A landscape with many valleys, sampled at points; each row gives a point and its height.
From any point a ball rolls to the lowest of the 4 points nearest to it. It stops when none of these is lower. Distance is the straight distance between rows; heights are no part of it.
z236: [ 15   6  -5 -18 -40 -14   8   2  18  -4   6  19   2  23 -24  -2  14   6
  -2  -5  -7]  h=21.3
z890: [ -7 -22  17   6   7 -36  -1  -6  -5 -22  34  11  -1  23   3  -8   2 -34
  33   6  27]  h=41.6
z932: [ 29  16  15 -17  12 -32 -33  -5   5  -1  -5   3 -16  -5 -24 -13 -17 -19
 -17   8  13]  h=55.8
z467: [  1   4 -31  13 -27  36   8  18  -6  21 -31   3  20  -8  -9  20 -15  34
 -17 -10 -11]  h=25.1
z627: [ 10 -11  -8  14  34  30 -15  24 -14 -22 -41 -14  10 -13  15  42 -33 -55
  13 -53  18]  h=29.5
z287: [ 31   4 -13 -17 -17   9  -4  14  -5 -36 -30  28  24   0   5  39 -29 -56
 -20 -50   3]  h=23.7
z169: [ 19  10  12 -18   3 -40 -12  -7   4 -23   9  19  -2   3  -7  -1 -13 -38
 -19   0  18]  h=39.0
z591: [  0  18   2   3  12  29 -19   8  13  58 -16 -39 -29 -41 -22 -32  14  57
  10  36 -22]  h=23.9
z347: [ -4  -5   6  29  27  -3 -10 -12 -17   1   4 -11   4 -15   3  11 -20  -7
 -15  17  12]  h=34.2
z911: [-10 -23  -5  43  37  27 -14   4 -22   7 -17 -23   4 -33  11  30 -30 -12
   8   0  14]  h=33.0
z173: [ 16  36  14 -33 -10 -29   1 -10  19   8   7   7 -14   0 -13 -38  13  25
 -37  17 -17]  h=37.9
z991: [  2 -24   6   7  -1 -14   7   0 -17 -43  18  27  15  26  25  25   3 -79
  32 -40  17]  h=26.9
z824: [-23  31  26 -26  25 -16  10 -35   5  20  17 -10 -20  -4  17 -55  30  54
 -37  40 -22]  h=44.4
z93: [ -8   3  27   1  36 -45 -11 -14   8  12  22 -19 -25   6  -4 -54  10  11
  18  46  21]  h=71.3
z34: [-20   7  -3  25  29  37  -9  -3  -1  54  -8 -42 -19 -46  -8 -22   2  58
   6  41 -24]  h=32.2
z497: [ 10  -6  24  -5  26 -46  -3  -7  -5 -41  26  24  12   6  16   5 -20 -79
   4 -26  25]  h=31.6
z785: [ 19   0  12  -8  16 -34 -28  -2  11   5   7  -8 -19   9 -19 -22  -3 -14
  18  16  24]  h=80.5
z255: [  4 -14  13 -11 -23 -31  13  -2   4 -34  33  38   5  30   7  -1   6 -42
  15 -12  15]  h=15.2
z641: [ 20  16   2 -12  -5 -23   0  -6  -3 -24   1  22  15 -13  -7  18 -30 -32
 -50  -7   3]  h=46.1
z671: [ 11  -9 -16   5  -1  20   6  17 -21 -25 -34  14  27  -2  12  49 -26 -46
 -12 -49   7]  h=18.1
z204: [-15 -29   0  28  -9  -6  20  -5 -15 -16  28  11   3  19  17  15  12 -16
  19   4   9]  h=23.3
z102: [-37 -19  11  22  13 -13  17 -24   4  10  42 -22 -10  21  16 -31  36  35
  38  35   7]  h=59.1
z578: [-16  20   3 -24  -8  24  -4 -11  19  43   2 -23 -15 -11 -14 -36  44  68
   5  17 -35]  h=26.6
z379: [ 36   1  12 -23  23 -33 -32   5  10 -34  -2   8   3   6  -8   9 -22 -78
  13 -44  24]  h=68.6
z996: [  3  15  -5 -29 -45  -4  19  -8  26   8  15  13  -2  22 -17 -19  34  38
  -2   0 -26]  h=26.1
z256: [ 29  27  -3 -13 -10 -10 -23   3   4  12 -20  -1 -11 -14 -33  -7 -16   6
 -33   5  -9]  h=23.8
z672: [-19  17  17 -18   2 -18  14 -21  16  11  28  -6 -14  19   3 -42  34  44
  -2  27 -12]  h=49.0
z573: [ 27  -2   8 -28 -16 -32 -13   2  10 -30   6  27   3  19  -9   9  -9 -59
   4 -23  15]  h=15.7
z692: [  5  -8   4  16  21   2 -23   0   4  19   1 -29 -20 -14 -16 -10   0  10
  26  29   9]  h=42.9
z251: [  6   7   8 -12 -18 -36  12  -8   9 -19  24  25  -1  20   1  -9   2  -7
 -19   8   3]  h=28.3
z855: [ 18  -9  -9  -1   6  12  -6  15 -11 -29 -25   6  16   4   7  41 -19 -59
   9 -51  10]  h=23.6
z417: [ -5 -38 -14  13  -9  44  -5  36 -12  -5 -40 -13  -6  10   6  44  -1 -24
  62 -22  15]  h=49.3
z643: [ -6 -16 -25  24 -26  32  23  16 -21  -8 -22  13  28   4  17  47 -14   7
 -15 -21  -1]  h=23.0
z534: [ 17 -16  -4  12  26  41 -36  25  -2   8 -40 -30 -10 -31 -11  22 -34 -17
  25  -9  18]  h=40.8
z118: [ 10   3 -20   6 -11  22  13  15 -19 -26 -34  30  43 -17  19  50 -42 -30
 -49 -45  -1]  h=22.5
z697: [-17  12 -15  10 -17  15  25 -12  -7  14  11  -1  17  -3   6   0   7  52
 -30   9 -33]  h=6.0
z389: [  9  21  -9  10  -3   3  -9  -5 -10  18 -14  -3   6 -21 -14   0 -18  27
 -44  11 -19]  h=16.0
z310: [  8 -16 -29   1 -32  36   0  35  -8   0 -42  12  12   7   0  42 -12   0
  14 -26   4]  h=20.7
z513: [-16   7  22  12  34 -43  -4 -17  -7  -6  29  -1  -5   2  10 -26  -6  -7
 -11  31  21]  h=60.4
z432: [-28 -18  18  17  11 -36  21 -21  -2 -15  52   8  -2  28  25 -23  14   1
  16  25  19]  h=66.9
z830: [-43 -21  -9  29   4  31  20 -16   3  32  22 -35 -10  -8   9 -10  30  61
  36  35 -15]  h=51.2
z600: [ 16 -13 -21 -12 -25  34   6  44 -19 -33 -51  17  18  22  14  53 -11 -39
  13 -59   3]  h=5.9
z973: [  5 -10 -13  17  23  39   6  30 -30 -29 -49  -9  22  -9  35  56 -35 -52
   1 -63   8]  h=21.5
z765: [  7  -4  -3  23  20  16 -14   2 -22   1 -23 -10  12 -27   2  28 -38 -16
 -24  -4   8]  h=30.4
z209: [  2 -12   6  26  37   2   8  -2 -32 -36  -7   4  23 -11  32  43 -26 -78
  -3 -50  14]  h=29.3
z27: [-25 -13  16  41  43 -16  -6 -20 -19   5  27 -19  -1  -9  18  -7  -9   1
   3  37  20]  h=43.4
z47: [-15 -31   1  28   9   1  12  -2 -28 -20  12   8  17  10  23  35  -4 -48
  20 -20  17]  h=25.3
z892: [-12  14  -2 -16 -40 -18  39 -14  17 -22  41  33   7  20  15 -16   8   8
 -32  11 -16]  h=32.0
z937: [-25  27   6  10  28  11   8 -25 -11  36  11 -23  -6 -29  15 -26  15  61
 -42  38 -34]  h=29.4
z538: [  0  -9  18  -2   6 -41  -2  -4   0 -29  28  25   8  13   3   2  -7 -45
   3  -6  22]  h=26.8
z488: [-18  30  25 -64   5  -6   4 -27  29  22  11  -8 -22  11   0 -59  57  59
 -12  19 -22]  h=53.4
z293: [-15  25  14 -24  -7 -19  23 -28  15   2  25   8  -3   8  10 -37  17  39
 -41  20 -26]  h=35.5
z935: [  4 -26  -6  25  18  18 -14  10 -11   5 -15 -17  -2 -12  -2  27 -13 -21
  33  -5  17]  h=39.3
z270: [ 15  27 -16  -5  -7  31 -21  14   6  46 -31 -17  -9 -34 -27 -22  -5  51
 -25  11 -31]  h=20.9
z649: [ 31   3 -14 -10  14  26 -28  26  -2 -21 -52  -5   4 -17  -4  35 -40 -43
  -6 -52  11]  h=41.9
z499: [  3  33   8 -22 -12 -36  19 -16   9 -15  21  24   2  -2   6 -23  -8   4
 -62  21 -15]  h=32.8
z757: [-10  -7  -5  15 -14  -4  21 -13  -4   2  22   2   1  10   1   1  14  21
   4   7  -4]  h=17.6
z984: [ -6 -15  -8  13  -9  13  -3   4   8  23   3 -19 -17   3 -16  -2  23  27
  32  14  -4]  h=15.8
z577: [ -2  19  11   7  20 -15 -10 -13  -5  18   5 -14 -16 -17  -7 -23  -3  24
 -28  27  -4]  h=30.2
z8: [  9 -19   9 -18 -15 -20   5  10  -4 -43  17  35  12  36  12  21   8 -84
  47 -42  15]  h=28.2
z768: [-26  15  30  -3  36 -43  12 -29   2   7  26  -9 -18  11  16 -59  14  26
  -9  44   8]  h=68.1
z174: [  7 -19  18  -9   2 -42 -12   3  15  -9  29  10 -17  34 -11 -26  18 -23
  52  12  31]  h=61.1
z711: [-39  13   0 -19  -8  25  20 -32   4  28  23 -14  11  -6  18 -19  40  76
 -23  21 -44]  h=15.3
z337: [-26 -27  -7  43  14  23   4  -6  -6  26  11 -30 -14 -11   0   3  13  29
  38  33   0]  h=41.2
z862: [ 39  12  -1 -22   3  -7 -23  12   8 -32 -25  14  12  -5 -12  24 -32 -63
 -16 -50   7]  h=40.4
z125: [ 33  -3 -20 -13 -22   9 -16  21   4 -12 -28   9   5  13 -18  29 -17 -25
   6 -33   7]  h=29.7
z940: [-29   4  15  23  34   0   3 -25   0  29  20 -39 -20 -17   9 -32  25  47
   9  47  -9]  h=42.5
z888: [ -1  30  31 -41  31 -33 -13 -18  25  22   4 -16 -41   0  -7 -78  38  39
  -7  39   1]  h=18.5
z818: [ -2 -12  14  27  32 -17 -19  -7 -10  -1  11 -18  -2 -12  -2   0 -11 -17
  21  22  25]  h=48.4
z383: [ -3  11  -6   5 -16  -9  11 -10  -1   1  10   8   6   0  -6  -5   0  23
 -28   6 -12]  h=11.5
z630: [ 33   6 -18 -24 -48   3  -3  17  16  -7 -21  24   5  19 -27  17  -2  -3
  -3 -23  -7]  h=25.4
z702: [-20  12   2 -22 -35  -5  42 -26  16  -4  38  16   8  24  12 -20  28  40
 -20  11 -26]  h=30.3
z32: [-16   3 -15  12  -3  31   1  -1   4  40  -2 -24  -4 -19 -11 -10  19  58
   1  15 -25]  h=36.1
z636: [  3 -10  26   4  33 -43 -18 -11  -3 -18  16   4   3   2   2  -3 -15 -49
   4   6  30]  h=16.1
z846: [  5   6  -4 -20 -51 -27  34  -1   8 -48  31  54  28   7  18  13 -12 -47
 -47  -4  -7]  h=14.5
z165: [ 22  13   5   3  12  -4 -31   4   3  23 -12 -25 -26 -20 -28 -17  -9   6
   1  18   3]  h=37.6
z861: [ 12 -15 -13   9  -2  24 -20  20   2  15 -24 -14 -11 -14 -17  15 -11   2
  24  -2   8]  h=36.8
z819: [ 34   7 -12 -37 -48 -28   6   9  15 -41   2  53  19  17  -5  21 -13 -62
 -21 -34  -1]  h=16.7
z461: [-20  20 -11   9   8  49   0  -4  -1  55 -11 -25  -1 -42  -6 -20  13  78
 -25  23 -41]  h=29.0
z291: [ 34  16  -9  -9   0   8 -23  10  -3 -12 -34   8  13 -19 -15  23 -44 -28
 -45 -29   3]  h=44.0
z800: [-22 -10   6  16  12 -11   4 -12   6  16  22 -27 -16   8  -3 -21  22  28
  36  31   6]  h=48.6
z945: [  6 -10 -22  -4 -42  11  32  14 -15 -38 -14  48  35  17  21  45 -14 -41
 -21 -41  -8]  h=26.2
z760: [  4  16  22 -13  12 -51  -4 -11  10 -16  16  16 -11   7  -4 -31  -6 -15
 -24  21  17]  h=43.1
z183: [ -9 -17 -13  17   6  41  17  36 -35 -36 -44   1  27   6  38  60 -16 -53
  15 -64   2]  h=17.0
z354: [ 11   5 -22  11  -2  36  -6  24 -21   1 -42   4  22 -23   4  38 -40   0
 -34 -26  -2]  h=26.7
z606: [-31   6  28  -5  50 -27   0 -27  10  23  23 -29 -31   8  13 -61  33  38
  17  52   8]  h=53.3
z502: [  4 -19  -3  17  12  27 -23  18   5  25 -22 -32 -25 -23 -23   9  -5   7
  51  17  11]  h=45.8
z976: [ 35   5 -20  -8  -2  38 -34  28  -5   1 -54  -6   4 -17 -17  26 -44  -7
 -18 -31   5]  h=36.3
z472: [ 17 -20  -2  -6  -7  -5 -11   8   0 -24  -1  16   2  26  -7  21   5 -54
  41 -33  20]  h=31.4
z490: [ -2 -31  -6  20  -9   5   3   8  -8  -6   5   1   2  16   1  22  12 -21
  40  -3  12]  h=28.1
z271: [-18  -9  16   6   2 -29  14 -14   6  -5  40   2 -11  26   7 -29  22  15
  20  19  13]  h=60.6
z725: [-23 -17 -20  21  -9  47   3  14   9  41  -6 -27 -13 -11 -12   1  21  54
  40  16 -14]  h=42.8
z788: [ -4  -6 -25  17 -27  40   4  22   1  29 -25 -10   2  -8 -11  17   3  38
  16  -2 -12]  h=27.9
z544: [-25 -22 -26  42 -15  43  25   9 -20  19  -9  -8  12  -4  15  24   2  38
  12   6  -8]  h=31.5
z795: [-26 -14  13   5 -17 -21  38 -20   0 -15  58  21   2  36  25 -21  25  12
  10  20   2]  h=66.8
z666: [-18  10  26 -41  -1 -19   3 -20  35  21  22 -12 -29  23  -6 -63  58  50
  29  26  -4]  h=63.5
z734: [ -7  14 -26 -11 -34  56  -1  17  21  49 -34 -15  -1 -15 -22  -9  25  74
   9   1 -32]  h=42.2
z399: [ 13  -7 -22  -8 -47   5  18  13   3 -16  -6  32  18  20  -5  26   2 -10
  -5 -19  -8]  h=25.5
z79: [-33   7 -26  13  -9  59  18   3  -2  47 -10 -21  13 -21   3  -1  19  83
  -5  13 -35]  h=39.1
z380: [ -4  -3  14  -6  -1 -23   0  -5  15   7  22 -11 -19  18  -9 -33  29  18
  36  19   8]  h=21.7
z238: [ 38  27  12 -44  -8 -48 -23   2  23 -33  -1  29  -2   4 -21  -8 -28 -52
 -35 -13  11]  h=50.9
z942: [  9  -9  -5   3 -11  -4  -1   3  -4 -18  -4  16   8  10  -2  22  -9 -28
   0 -21  10]  h=28.5
z444: [ -1  29  -9 -15   3  42 -14   6  11  59 -20 -26 -13 -40 -17 -34  21  72
 -17  18 -45]  h=15.5

Where does a ball stop that starts at each point below?
z347 -> z671
z293 -> z697
z534 -> z671
z291 -> z671
z165 -> z697
z935 -> z697

For each start below, name every point that the ball comes to, in order.
z824 -> z293 > z702 > z996 > z383 > z697
z47 -> z204 > z757 > z383 > z697
z27 -> z347 > z765 > z354 > z118 > z671
